Each row is a point on a tangle of strands that fork and nearly touch. The rows are in no order.
Two points are linked if the straight distance between their rows is under 46.2. Some points are linked to none.
q_177: [-14  15   0   4   5   9  -1   0  -9  15  13   9   4  -5  -3 -10   1 -12
 -13   7 -18  -3  -6  10  16   7  -8 -20   6  -8   6  12  10  -8 -17   1
  -7]
q_778: [ -5  12 -10  -2   2  11 -18   0 -13   7  -2   8   8 -16 -17  10 -14  11
  -8  10 -10   5  -1   2   1   8   3   2 -30  -2  -8   8  -3  -7  17   0
  -2]
q_526: [ 10  13   2 -26 -11  -6  -3   3  14   2  12  -9 -12  -5   7  -2  -2  12
 -19 -16  18  -3 -11  -4  -2  15   2  -1 -10  10   1 -15 -10 -10  -6  -1
 -15]
q_595: [ -7  -4  -4   6   2   4  -7   3 -19   4   5  -1 -11  -9  23  -8  -7   2
 -10 -10 -11 -18 -20   2   6  -7   5  -5  13  -2 -12   6  -2  -5 -20 -13
  -7]
q_580: [ 13 -15  -3  -5  -5 -13  14 -16   8  -9  13   1   2   2  12   0  -8   7
   8 -15  17   6  -7  -6  -1 -18   8  -4   2  16  -1  -9  -4  -1  10   8
 -10]
q_245: [ -1  17 -15 -10   3   6  -4   3  -1   3   1   3  -8 -11  -5   7  14  22
   0   0   3  -5  -8   2  15  -2  -6  -7 -16   7  -8  10  -4   2  -7   6
  -5]
q_801: [ 16   3  -7   7  -2  -1  -4  -6 -23  -2  27   7   2  -5  19 -10 -10  11
   1  -1   4   2  -9 -12   0   0  15   5 -18  -9 -12 -14  -2   1 -20  -1
  -2]
q_31: [ -5 -17   1   5  -7  -6   9   4 -11  -7  -2  -9  -4  -3  16  -1  -2  17
  14 -12   1   9 -19  -1  -7  -6   1   7   9  14  -8  -8  -4   8   9  -7
  -1]
q_241: [ 12  15  -4  -9   9   7   5  -8   2   7   9   0   9  -4  -6   2   4 -20
   2  17   6   3  22  -5   6  -6   2   2  -7  -8  11   4   5 -15 -11  17
  -1]
q_182: [  1  -7  -9   4 -10  -2 -10 -20   3  -2   5   3   2 -11  16  -3 -17   7
   7  -3   7  13   3  -5 -10   8  12  10   3   2   0  -5  -6  11  18   7
   1]
q_824: [ -1   2   1  -7  10   0   2   8   2  -9  10 -16 -12  -8   7 -12  15  12
  -6 -17  14 -11 -21   5  11   0  -4  -9  -5  10  -7   3  -9   0 -10   7
 -12]
q_696: [ -9   5 -10   7   2   5  -7   2  -3   5  -9   9  -5   4  -6   0  -3   1
   4  14 -16   5  -5  10  -7  13   2  10 -12 -10   3  -7   5   3   4 -11
  14]
q_401: [  3  -6  -4  -2  -8  -6   1 -13   1 -10  11   4  -8   0  15   2 -11   0
  11  -1   8   3  13   1  -8 -14   8  19  14   7 -10 -10 -10  12  -9   6
  -8]
q_172: [-23  -2  14  15 -14  -2   3  12   1  -7 -17   5  -6  14   1   1  17  -8
  -2 -11 -17  -4 -21   0   5  -3 -10  -5   7   3 -12   6  -2   9   4 -11
   5]
q_834: [-11  -7   8   9  -8  -3   0  -4  -8   8 -10  12  10   1 -12   7   2 -12
  -7   6  -9   7  -8   0  -4  -8 -10 -20   1  -7   5   2  11   3   5  -7
  12]
q_761: [ -5   2  -3   3   1   3 -13  -9 -11   1   4   7   1 -20  16   4 -15  11
 -11   2  -5   2 -11  -4   2   8   5   3 -15   2  -8  -1  -7   1  -2  -3
  -3]
q_814: [  2 -14   1   8 -10  -8   4  -4  12 -13   2  -3  -9   5  11   1  -2 -10
   7  -3   1  -7  10  -4   2 -14  -4  19  25   9 -11   0  -6  11  -6   6
   1]
q_167: [ 11 -15   2  -1  -3  -1   6 -10   8  -9  23  -1  -4  -1  10 -13   2   5
   6 -17  18  -2 -15 -11   8 -20   3 -11   3  10   2  -4  -3  -7   2  12
  -7]
q_395: [ -4  -9  -3   5  -8  -8 -10 -17  13 -12  -2  10  -2  -1  14   2  -5   6
   5  -1   2  10   0  -2 -10  -3   1   0  11   6   2  -6   0  19  14   6
   3]
q_322: [ 19  10 -11 -23  13   7  -5   8  11   8  -6  -3   3  -5 -19   3  -7  -3
  -1   4   5  -6  22   2  -2  15   8   8 -11   6  15   1   1 -21   9   1
   6]
q_342: [ 10   7 -15 -17  16   9  -2   3  12   9   2  -3   0  -5 -27  10   4  -1
  -4   1   3  -8  14   0  11  10  -2   1 -13   5  11  16   0 -20   4   6
   6]
q_49: [ 11  17 -10 -18   0   3  -9   0   0   5  -1  -4  17  -9 -17   2  -9   6
 -12  -5  10  14  14  -6  -4  26   6  18 -38   1   0  -4  -7 -13   3   2
  -1]
q_63: [  4   1   4   0  12  10   2   3   9  10  -4   5  -1  11 -11  10   8 -13
   4  17  -3  -7  15  -2  16  -3  -9  -2  10  -4  19  19  10 -17  -5   8
  16]
q_483: [ 11  17  -5  -4  -6   2   1  -3  -7  -6  29  11   2  -9  19  -9  -2   9
   2  -5  13   5 -10  -9   5  -2   7  -5 -19   5  -7 -13   5  -2 -16   5
 -10]
q_760: [ -7  -8   9   5   3  -4   4   9   2   4 -25   0   7  16  -3   2   2 -14
   4   6  -4   0  12   8 -17   2  -6   7  23  -4   6   1   5   8  -4 -16
  21]
q_268: [  0 -11   3   8   5   1  -1  -2  -2   5 -10  -5   2   2 -13   8  12  -7
  -2   1   3   2  -8  -3  -4  -8  -9 -23  14  -1  12  11  13   2  15  -5
   4]
q_547: [ -6  -1  -4  -4   9  -2   9   9   5  -6  -8   0   0   3 -14  12  12  15
  12   3   3   8  -3   7 -13  -2  -3   1 -15  11   8  -8  -6   3  12   4
   3]
q_755: [  8  25   2 -17  -1  -2  -8   4  -6  -2   8   0  -9 -14   9  -5   6  29
 -12  -9  18  -5 -15  -3   1  13  -1 -11 -11   8 -11  -4  -1   1 -25   9
 -15]
q_97: [-10   5   8  12   3  15 -13  -3  -4  15  -9  -4   9  -4 -10  11  -9 -19
 -10  16 -12   5   4  -2   5   7   0  -5   5 -13  11  13  11 -16  19 -14
   7]
q_986: [ -9  12   4  -5  11   7  -3  10  -3  13  20   5 -10  -6   5 -17   6   3
  -8  -7 -16 -15  -4  12  23   3  -6 -20   7  -7  -3  13   7   1 -31   5
 -12]
q_620: [  9   2  12   2  11   5  -2  21  18 -20 -12 -29  -2   6  -5  -8  20   6
  15  -4  14  -8  11   8   1   2  -2   1  14   4  11   0   6   1  10   7
  -6]
q_81: [-14  -3   3  13  -7   0   5  13  -3  -2 -17   3 -13   9   1   5  15   0
   5   3 -18  -8 -10   5   2  -6  -3   6   5   1  -5  -3  -2   7  -3 -15
   7]
q_666: [  1   9   0 -15   3  -5   0   7  -1  -7  13  -8  -7  -9   1 -11  18  25
  -5 -20  23   0 -16  -2  -2   6  -4 -12 -13  10  -8   3  -5   7 -17  11
 -10]
q_950: [ 21  12 -15 -26  10  -5  -6  -3   9  10  -3 -10   3  -6 -17  -1 -10   0
  -4   3   8  -3  28   5  -7  17  12   7  -8  -3  13  -8 -12 -12   1  -4
  -5]
q_180: [-10 -12   6   7  -2  -1  13  10   0 -10  -9 -14   1   0   7   6  10  14
  20  -8  -2  10 -10   6  -8 -13   6   5   5  11   3 -16   0   9  18 -13
  -3]
q_140: [ -8 -11   6   6  -1   0   9  -2   4   1 -13  -5  -2   8   2  13   1   5
  18   6   1   5   5  -3  -4  -8   7   7   8   4   7  -9   4   1  18 -19
   6]
q_578: [ -8 -19  -7  -7   5  -9   6  -4 -10  -4  -7 -12  -8  -3  11  12 -14   8
  11  -4   2   3   6  10 -17  -1   3  14   7   8   0  -8 -26  13  13  -1
  -3]
q_101: [ -5  17  -6 -27   7   0  -4   8  14   5   1  -2   3 -19  -3   0   1   6
 -12  -4   8  -4  -2  12  -5   5  -7  -3  -9  10  -2  -1   2  -1 -14  12
 -11]
q_20: [ -3 -10   8   8   2 -14   8  17   6 -12  -9 -16   0   0   2 -14   5  -4
   0 -13  -4 -14   2  17  -4 -21 -11   7  28   9  -8  -5   3   7  -5 -13
  -8]
q_298: [ -3  -1   7   8   6   9 -13  -4   3  10 -13   3  10  -8  -9  13 -11 -13
  -2  19  -3   7  10  -2 -10   4   5  -2  -7 -15   9   3   6 -18  19  -7
   8]
q_234: [  9 -22  13  10  -4  -3   4  -5  18 -23   8  -5  -1   5  19  -4   0  -6
  15 -12  15  -2   2  -6   0 -21   3  15  25   8  -7   5  -2   3  -1  14
  -4]
q_617: [-12  12 -10   0  12   9   5  15  -1   2   4  -2 -10  -5  -3 -11  10   4
  -6  -7 -11 -22 -10   6  16   1  -7 -13   8   4  -6   7  11  -4 -16  -7
 -10]
q_851: [ 11  12 -13   3  -1   4  -8  -4 -10   8  13   5 -12  -3   3 -18  -1   5
  -9   2 -11 -12  -5  -1  13  12   1   0  -9 -13  -9   3   6   4 -27   1
  -2]
q_705: [-10 -10  -2   7   1   2   0   9  -7  -9   0  -9 -13  -5  16  -8   0   8
  -7 -21  -7 -13 -25   5   6  -8  -4  -3  23   7 -19   9  -2  -1 -10  -7
 -12]
q_344: [  0 -18   2   0  -7  -3   7   9  -2 -19   2  -9 -10  -7  13 -12  -6  26
   9 -19   7   4 -21   9 -13  -9   7   6  13  12 -10 -12 -12  13   2   2
 -12]
q_886: [ -8  -4  -5   9  -3  -2  -5   4   0   2 -14  11 -12  13  -4   2   4   1
   3   7 -23  -3  -9   1  -2  12  -6   7   2   4  -6  -3   5  10   7 -18
  14]
q_43: [ -1  -2   0  12   7   7  -2  10   7  -6 -17 -26  -5   6  -2   2  18   5
  10   1   9   0   3  -1   3   6   2   0  19   5   8   5   3   2  15  -3
   2]
q_507: [ -3   3   3   5  -2   2 -13  -3 -20   1  -6   2  -2 -22  16  -9 -27  13
 -10   4  -8  -4 -10   5  -4   8  10   0  -7 -14  -8  -3  -8   5 -15  -4
 -12]
q_923: [ 23  -3  -1 -17  -8 -14  -5 -15   0   3  11   3   2  -6  -1  10 -20   7
  -5  -7  14   4  11  -8  -6   1  11   3 -30  -3  -4 -15 -16  -5  -1   7
 -17]
q_800: [-15   9   4  14 -13   5 -15   0 -14  15 -14  15  13   6 -26   7 -15 -11
 -14   8 -23   7  -3   2  -4  11  -5   1  -9 -14  -9  15   9  -1  14 -14
  12]
q_872: [ -8   0   7   2   6  -8   7  23   6  -5 -24 -13   4   0  -2  -7  10 -10
   2  -3  -8 -10  11  13  -7 -10  -9   9  32   4  -5   1   5   4  -7 -18
  -8]
q_171: [ 12  -2  -8  -3  18   8  -4  -5   6   8  -1   0   7   6 -14  12   3  -3
   1  10   1  -9  13  -4  14   2  -5   1  -1   3  16  19   7 -14   7   9
  12]
q_47: [ -8   5  -5  15  -2   6  -9 -13   1   1 -11  20  11   6  -4   2  -7 -10
   4  21  -7  19  17  -1 -14  13   4  15 -14 -15  -1   7   1  12   4   9
  23]
q_152: [-13  -8  -4  10  -7  -4  -4  -9 -10   3   1   8   1  -5  18  10 -11   3
  -5   1 -12   4 -14  -8   0   0   1   5  -7   3  -5   1  -4   3   5  -9
   7]
q_479: [-16   0   1  -2  16   2   6  21  -1  -1 -12 -12  -9  -3  -8  -7  13  -8
  -7  -8 -16 -13  -6  20   2  -6  -5  -9  11  -3  -3   7   6 -12 -14 -11
  -8]
q_19: [ 13 -14   7  -4   7  -9  13  -9  12  -4   8   3   5   6   4   7   1 -16
   1   5  14  -7  10  -6   3 -20  -6 -13   9  -1  12   2   5 -14  -1  15
  -6]
q_208: [ -1   6  -1  12   0  11  -7  -1  -3   6  -8  20   4  10 -23  -1  -4  -5
  -3  15 -20   8  -6   5  -2  13  -1   4 -18  -7   2  12  11  -2  10  -5
  22]
q_408: [ 13 -10   3  -8   0  -3   7   0   3 -14  22 -10  -7  -1   3 -21  -3  14
   4 -26  25  -7 -18  -4   3 -16   3  -6  14   9 -10  -2 -10  -4  -1  10
 -16]
q_385: [  4  -5   2  -8  16   1   7   8  13  -2 -17  -6   1   3  -4  12  -1 -14
   3  11   1  -9  11   7  -6  -9  -1   1  12  -1   9   0   7 -16   6  -5
   2]
q_449: [-22  -1  17  11 -14   0   7   5  -1  -2  -7   3   0   6   9  -6  15 -14
  -7 -15 -13  -8 -15  -6  17 -11 -17  -2  18   4 -10  10  -1   4  -6  -9
   6]
q_735: [  3   4 -10 -14  -2  -6   3  -2  -9  -1  -1  -3  16  -1   4   2 -29   8
  10   4  -1  16  28   2 -18  19   9  25 -25   0   7 -25 -16   7   9  -3
  -8]
q_658: [  0  -5   2  11 -19  -6  -1  -5  -3   2  -6   6 -14  19   7  -3   5 -11
   7   5  -8   4   7  -5  -9  -4   4  13  20  -8 -12  -4   0  22 -10  -7
  16]
q_614: [ -1  -9  28  12   4   3   5  19  12 -10 -23  -9   4  24   0   4  16 -20
   2   1  -4 -19   3  -1   1 -10 -15  -8  25 -10   6  14  13  -5 -13  -6
  12]
q_438: [  5  -2  -3  -1  -3  -4   5  -7   8  -3   8   6  -3   4  -5   8   6  14
  13   4  10   9  -4  -7  -8  -5   6   1 -17   2   7 -13   3   4  13   8
   8]
q_281: [  1  12 -11 -11   6   4  -6 -10   4   8   3   3   8 -12  -4  -4  -2 -11
  -6  11   0   7  13   0   5  10   4  -3 -10  -8   2   6   6  -4 -11  17
   4]
q_688: [  1  -2   4  17 -11   3 -17 -18  -4   9   6   4   9   4 -16  -2  -5 -13
  -6   8 -11  15   9 -12   1   1   5  -3 -17 -24   2   4   7   2   6   6
   7]
q_874: [ -6  -5  12  13  -2   8  10   7  10  -6   1   8  -6  23  -4 -10  19 -12
  -1   5  -9 -14  -8  -5  22  -1 -15 -12  15  -2  11  15  15   1  -6  -3
  17]
q_668: [  8  -9  -9  -7   7  -6   8  -8   1  -1  -4   9  15   9  -3  12 -25   9
  14   9  -2   8  33  -4 -15  18   6  22 -19  -2  10 -16 -19   2  22  -4
   4]
q_789: [ -7   9 -11  -6   9  14  -2   4   4   3  -5  16  11 -13 -19  14  -8   3
  -7   9  -6   9  -5   5  -3   4   0  -1 -24   6   0   7   1 -14  20   8
  10]
q_907: [ -2   8   0  12  -4   9 -10 -12 -13   9  17  13  11  -2 -11  -5  -4 -12
 -14   9 -16  10   4  -5  11   4   0  -9 -16 -24  -4  16   4   2 -13  15
   2]
q_283: [ -9  10  14  14 -21   4  -5 -13 -20   6   4  23  -2   4   9  -8  -8  -8
  -7   4 -12  11 -16   1   8  -2  -5 -13  -1 -13 -13   4   7  11 -14   3
  -4]
q_153: [-19  16   5   7   1   2   3  11  -9  15 -23  15   1  12 -11  -3   7 -12
  -8   7 -24   4 -24  19  -1  15  -4 -14   1  -3  -8  18   8  -1  -8  -7
  -1]
q_426: [  9  -8 -13   7  -4  -6 -15 -26  -2   5  12   4   7  -9  13   5 -15   6
   3  -2   2  11   0 -16   5  10  13   4  -4   7   2  -1  -4   0  19   1
  -1]
q_954: [  5 -10  15  13   1 -14   7  12  13 -23  -2 -22   6   0   1 -17   7  -4
   4 -15   7 -18   1   6   6 -24 -10  12  25   4  -8  -1  -1   3   0  -1
 -10]
q_425: [ 11  10  -7 -20  -2  -8  -3   4  -6   2   0 -10  17 -11 -10   0 -20   7
  -6  -5   4  14  13  -3 -11  26  14  19 -34   1   8 -17 -14  -6   5  -3
  -9]
q_642: [ -6   5   1   4  -6   2   7  -3  -7  10  11  19   2   6 -13   3  15 -18
  -5  11 -11  -2   3  -3  19 -11 -20 -14   8  -9   2  15  10   4 -15  11
   7]
q_475: [  6   0   0   7   8   0   7   6   8 -10   8 -15  -5   7   8  -7  14  -6
   9  -2  11  -5  -1  -3   5 -16   7  -4   3  -1  11 -13   9 -15  11  -7
  -3]
q_374: [ 12  -6  -6  -9  -1 -11   2  -9   3  -3   4  -4  -5  -8   6   3 -10  -4
   4   5   9  -1  14   4  -9  -7   6   6   2   8  -2 -10  -8   3  -6   5
  -9]
q_878: [ -1  -5  11  11   1  13   0 -11   5   4  16   7   2   1   0  13  -5  -6
   1  11  -2   1  -4 -11  18   1   1  -9 -10  -6  19   3  10 -16  21   2
   5]
q_320: [-14  -4  12  11  -1  16   0  -2  -3  10  -3  -1   2   4   5  13   5 -19
  -6  13  -8   3  -6  -7  17   0   0  -6   3 -10  12  11  10 -20  17  -9
   5]
q_221: [-14 -11  12  13 -16  -1   5  -6  -9  -5   6   9  -2  11  23  -4   9 -10
  -3 -15  -4   0 -19 -15   8  -9  -4   7  17   5 -19   6  -3   6  -7   0
   8]
q_303: [ -5 -15   0   1   0 -10  13 -10  -9   1  -3   1  16   4   7  13 -26   6
  19   4   4   9  25   1 -25   8   3  17   2  -6  11 -19 -21  13  25  -9
   2]
q_276: [  3 -13   3  -8   4  -6   8   6   9 -21   1 -23  -8  -9  11  -7   0  10
   8 -20  14   0  -7  11  -6  -6   0   9  19  21  -8  -7 -13   9   8   9
 -18]
q_560: [ 19   6   7 -27  -7 -10   4   3  23  -6  10 -17 -13   4  10  -4   5  -3
  -9 -18  22  -3   1  -5  -5   6   9   2  -2  10   5 -21  -7 -17  -1   6
 -15]
q_998: [ -6   1   4  16 -10   0  -5  -5  -2   8 -14  11   9  15  -3   9  -6 -11
   9  16  -6  14  18 -11 -18   4   4  22  -7 -16  -7  -3  -4  11   8  -8
  28]
q_767: [ 13 -16  10   0  -1  -3   5   1  20 -21  -1 -16  -4  -6  11  -3   4   8
  11 -16  19  -4   3   1  -4 -15   4  10  19  17  -1  -6 -13   2  16  10
 -10]
q_127: [ -7  -4   0  14 -19  -8  -1 -10  -3   9 -11  11  -3  14   5  11  -2  -5
   9   5  -7   4  14  -8 -15   4   1  14   8 -14  -7  -8 -10  24   4 -10
  20]
q_521: [ -2  -8   3  14  -2  -3   6  -4  -7   3   0  -8   0   6  -3  -6  14  -6
   2  -1   7   1 -12  -8  10  -9  -4 -17  19  -4   4  13  14   1   5  -4
   5]
q_989: [-11  -3  13   9 -15  -1  -6  -1 -12  20 -17  16  12   8 -21  10  -4 -18
 -13   0 -23   4 -12  -7  -7   1 -11 -10  -5  -6  -6   5   9   0  12 -17
  20]
q_773: [-10  19  -7  -9  10  16   3   7  -2  12  -2  18  10  -5 -16  -8   1  -6
  -7   9 -16   4  -7  15   5   1  -6 -14  -5  -6   3  14  15 -12  -6   5
  -1]
q_612: [ -3  17  -3 -20  -1   6  -2   5  14   0  23   4  -8  -9   7  -6   2   8
 -12  -8   5 -12  -8  -3  24   0  -4 -16 -10   6   5  -5   1  -8 -10   4
 -15]
q_33: [  4  18   0 -14  -7   8  -4  -4  -5  -2  17   9  -6 -17  17  -5  -6  21
  -6  -5   9  -8 -15  -7  15  -2  -1 -16 -11   6  -7  -3   2  -2 -13   3
 -19]
q_207: [-11  -4  -7  13   0  -4 -12 -14   8   2 -10  16   6   6   0  13  -2   0
   2  14  -8  13   5  -6  -7  17  -6   4  -3  -3   3  10   4   9  19   8
  19]
q_46: [-12 -11  -4  -2   7  -3  13   9 -17   5 -16  -4  14   1   2  10 -16  -1
   8   5  -3   8  19   9 -22  11  -3  12   8  -1   9  -8 -11  14  16 -16
   6]
q_582: [  3   9  -9   6  -9   4  -4  -8  -7   3  10   9 -12  -1   7 -21   5  -1
  -3   3 -11  -7  -4   0  11   0  -3  -8   9  -1  -9   2  14  13 -22   2
  -2]
q_651: [  7 -15  15   6  -6  -9  15 -10   8  -4   5  10  10   9   8  12  -4 -16
  10   2   6  -1   8 -13  -9 -27  -3  -3  10   0   5 -10   4  -4  -1   0
   9]
q_334: [  9 -19   5   4  -5 -14  16 -18   7  -6   6   9   7   8   6  10  -3  -2
  20  -2   7   5   4  -6 -15 -21   7  -2   2   8  -1 -19  -2   3   5   3
  -2]
q_738: [ -7  -3   3   4   0   4   1   6   6 -14  10 -14 -17  -8  14 -16  12   8
  -5 -21   4 -12 -18   8   9 -13   1  -1   9   7 -12   7  -6   3 -11   8
 -13]
q_71: [ -7   2   7   7  -3   0  18   5 -13  -4  10   1  -3   7   2  -9  14  -8
  -2  -2   3  -3 -15   8   5 -23  -3 -15  -2  -8  -8   2   6   0 -22   2
  -4]
q_881: [  2  18   0 -23   2  -1   3  10  14   4  10  -1   0 -11  -2  -3   7   4
 -14 -10  12  -3  -6  -1   8   8  -3 -10 -15  12   4  -6   3 -15  -5   2
  -9]
q_309: [  3  21 -10  -9   1  11 -22   6  -7   6   0  -4  17 -17 -25   3 -20  14
 -11  -4   2  10  10  -1   4  20   8  11 -42  -2  -8   8  -4 -16   9   1
  -6]
q_677: [ -2 -16   3   3  -1  -9   2   4  -9   5 -19  -6   2   3  -6   5 -11  -7
   5   4  -2  -2  10  10 -27  -2  -5   2  21  -4   1 -10  -1  10   8 -18
   6]
q_399: [ 16  13 -15 -30  -4  -9  -7   4   1  11   5 -17  -1  -6 -11  -1  -2  16
  -9 -12  15   6   8  -4  -9  34   0   7  -9  14  10 -14  -8   5   1  -4
  -7]
q_889: [ 11  -4   3   4  -1   3  12  -8   9  -7  30  -3  -6   7  10 -12  11  -5
   7 -13  18  -5   0 -15  19 -14   0 -15  10   4   2   7  -2  -1  -3  11
  -7]
q_633: [ 19   2  -6 -20 -10 -16  -9  -7 -11  -2   5   1  15 -10  -1   8 -28  16
  -9 -11  11   7  13  -8 -12  15  11  13 -35   0  -4 -16 -21  -2  -6   2
 -24]
q_752: [ 12   4  -7  13  -1  -2 -10  -6 -17   2  15   6   1  -4   4 -13 -10  11
  -1   5  -6   0   1  -9   4   6  14   9 -23 -17 -13  -4   1   5 -20  -2
  -1]
q_482: [  5   1   1 -17   4  -9   6  -1  -4  -9   9  -6  -4  -1  14  -2   3  16
   1  -5  11   4  -9  -2  -8   7   8   9 -21   8  -2 -12 -11   8  -6   6
  -1]
q_8: [  4   0   0   6 -13  -5   0  -5  -7   2   3   3 -19   9   2 -17   5  -3
   2   6  -6   0   0  12  -1  -8   6   5  15  -6 -15  -7   6  18 -22  -3
   2]
q_971: [ -1 -11  23  16   4   4   3  10   8   0  -4  -8  -5  23   1  -2  19 -19
  -2   1  -4 -16  -4 -10  16  -6 -12 -12  25  -9  15  18  14  -5  -5  -5
  12]
q_189: [ -1   4 -10   2   7   7  -1   4  -4  -3 -10 -23 -10   1  -1 -11  19  10
   7   1   4   3  -1   5   2  14   4   1  12   6   1   3   5  10  12  -5
  -2]
q_317: [ 19  -3  -2 -15  -1 -11   3 -15   8   2   5  -2   1   2   1  13 -10  -4
   3  -1  14   1  15  -6 -10  -1   9   2 -17   2   1 -17 -13  -7   8  11
  -9]
q_472: [-12  18  -9   2  10  13  -3   9 -16  13 -19  12   4  -1 -20  -3  -1   3
  -8   8 -19   8  -9  16   1  13   1  -6  -6  -2  -9  18   9  -1  -8  -6
   4]
q_44: [-15   8   1   6  -4  -1   3   3  -5  14 -19  12   4   0 -18   1  10 -15
 -10   6 -13   1 -10  12  -4  -3 -13 -19  13  -2  -6  11   7   3  -4  -2
   0]
q_714: [ 13  -8  10  -9  17   3  -2  10  18  -8 -18 -12   0   9   1  11   0  -7
   9  10  17 -14  22   4  -7  -6   0   3  16  -1  14   1   2  -9   0   3
  -2]
q_187: [  4 -13  -9   0   4 -11   0  -1  -8   0   1   5   6  -2  -5  10 -15  10
  -1   6  -7   2   5   3 -14   3   3  11 -21  -2   3 -15 -11   3   6  -4
   3]
q_980: [  0  21 -13 -19   6  -2  -9  -2  -2   9  -6   3   9 -18  -4   1  -6   5
  -7   5   5   5   6   7  -4  14   2   3 -10   2  -5   0   1   2 -14  11
 -10]
q_406: [-12   8   0   0  10  14   5   6   1  14   3   7   2  11 -16   0  17 -15
   2   7 -11  -5   7   2  23  -5 -17 -12  12  -4  12  25   9  -8 -12  12
  12]
q_294: [ -4  -6  -6  -3  15  -2   2   7   2   3 -11  -9  -7  -7   1   6   5  -5
  -4   5  -4 -10  -1  14  -3  -7   1  -1   8   1   4   3  -1  -6  -1  -8
  -1]
q_388: [ -6  12  -3   7  -6   7   5  -6 -15   8  16  20   3   1  -6   4   5 -14
  -5  15 -10   6   5  -2  12  -4  -8  -7  -7 -20  -1  11   1   0 -20  15
   6]
q_978: [  9  -5   1   5  -2  -1   4 -14   9   4   7   2   1   3  -2  13   6   2
   8   2   8   6  -1  -9   3  -7   7 -10 -10   2  12  -5   0  -8  23   1
   5]
q_292: [ -9  -6  -5  10  -6  -6   2  -7  -3  -4   6  14  -4  -2  21   0   4   3
   1  -1  -6   5 -16  -7   8 -11  -1   8   2   4 -16   3  -3  13 -10   7
   3]
q_808: [ -8  -2 -10   7  -2  -2 -11 -12  14  -1   3  12  -2  -3   5   3  -1  -4
  -6  11  -5   7   0  -1   1   7  -6  -5   3   2   5  11   8   8  12   8
   7]
q_226: [ 12   1 -18  -7   4  -2  -1   4 -16   3   5 -16  -7   2  -4  -8   6  20
  10   1   5   5   5   4  -4  18   8   6   1   6   6 -10   0  11   2  -4
   2]
q_39: [ 22   7   5 -20   5  -5  11  -3   7  -7  17 -18 -10   4   7  -2   4  -4
  -7 -18  19 -10   8  -8   9  -6  13   0  -1  10   0 -14  -5 -20  -8  -2
 -17]
q_262: [ -1  -6   7  17  -7   6 -14  -8   1   3  -5   7  12  -1 -13   5 -15 -12
   1  16  -2  10  14  -9  -3  -2   9  -3 -18 -24   9   1   0  -9  18   0
   5]
q_40: [ -8  -1  16   8   7  -3   6  19  12  -3 -26 -10   1  12  -5  -3  16 -18
   0   0  -9 -10   8   7  -3  -3 -14   6  29  -2  -2   9   9   6  -6  -5
   9]
q_424: [ 12   0 -13 -20  -3  -2  -3   9  -7  -2   3 -21 -12   1  -6   0   3  22
   9  -9   9   8   3   3  -6  23   6   6  -3  14  14 -14 -11  10  13  -3
  -5]
q_85: [ -1  -9   4   8  -4   0   5   1  10  -9  15  -6   2   4  -1 -14  11  -5
   1  -8   9  -9  -3  -7  21 -19 -11 -14  20   2   1  11   7   5   2   7
  -3]
q_630: [ -7   8  -9 -10   9   9   6  12   7   0 -13   3   2  -8 -15  14   6   2
  -2   5   1  10  -8  11  -8  -2  -1  -4 -16   7   7  -2  -5 -10  14   7
   4]
q_450: [  8  -4  15  -4  16   8   5  19  17 -18 -16 -15   6  11  -4   4  13   2
  18  15  16  -5  23   8 -12  -5   3   7  11   0  14   0   6   1  -2   6
   4]
q_656: [ -4  -2   7   9  -5   1 -10  -3 -27   5   3  10 -10  -7  20  -9 -12   9
 -12   2 -12 -13 -21   2  -1  -3   4   1   0 -15 -15   2  -3   5 -22  -6
  -3]

A fork is a point with three links, a tip a point with one. Leave the first point through the second and follow the links. Name the first fork or tip that comes.
q_834 / q_44: q_399
q_688 / q_907: q_950
q_582 / q_8: q_426
q_642 / q_388: q_425
q_633 / q_923: q_140
q_152 / q_292: q_834
q_182 / q_395: q_33
q_735 / q_668: q_40

A fork is a point with three links. Follow the links from the first point to the second and name the forks in between, in order.
q_385 / q_172: q_834
q_438 / q_874: q_425 > q_40
q_998 / q_281: q_33 > q_881
q_560 / q_182: q_881 > q_33
q_43 / q_580: q_834 > q_167

Follow the links from the first point to the second, and from the first to the third. Name the last point that the two ways share.
q_980 / q_449 / q_47: q_33
q_40 / q_309 / q_767: q_425
q_752 / q_81 / q_560: q_33
q_317 / q_614 / q_298: q_425
q_761 / q_479 / q_334: q_834
q_47 / q_241 / q_39: q_881
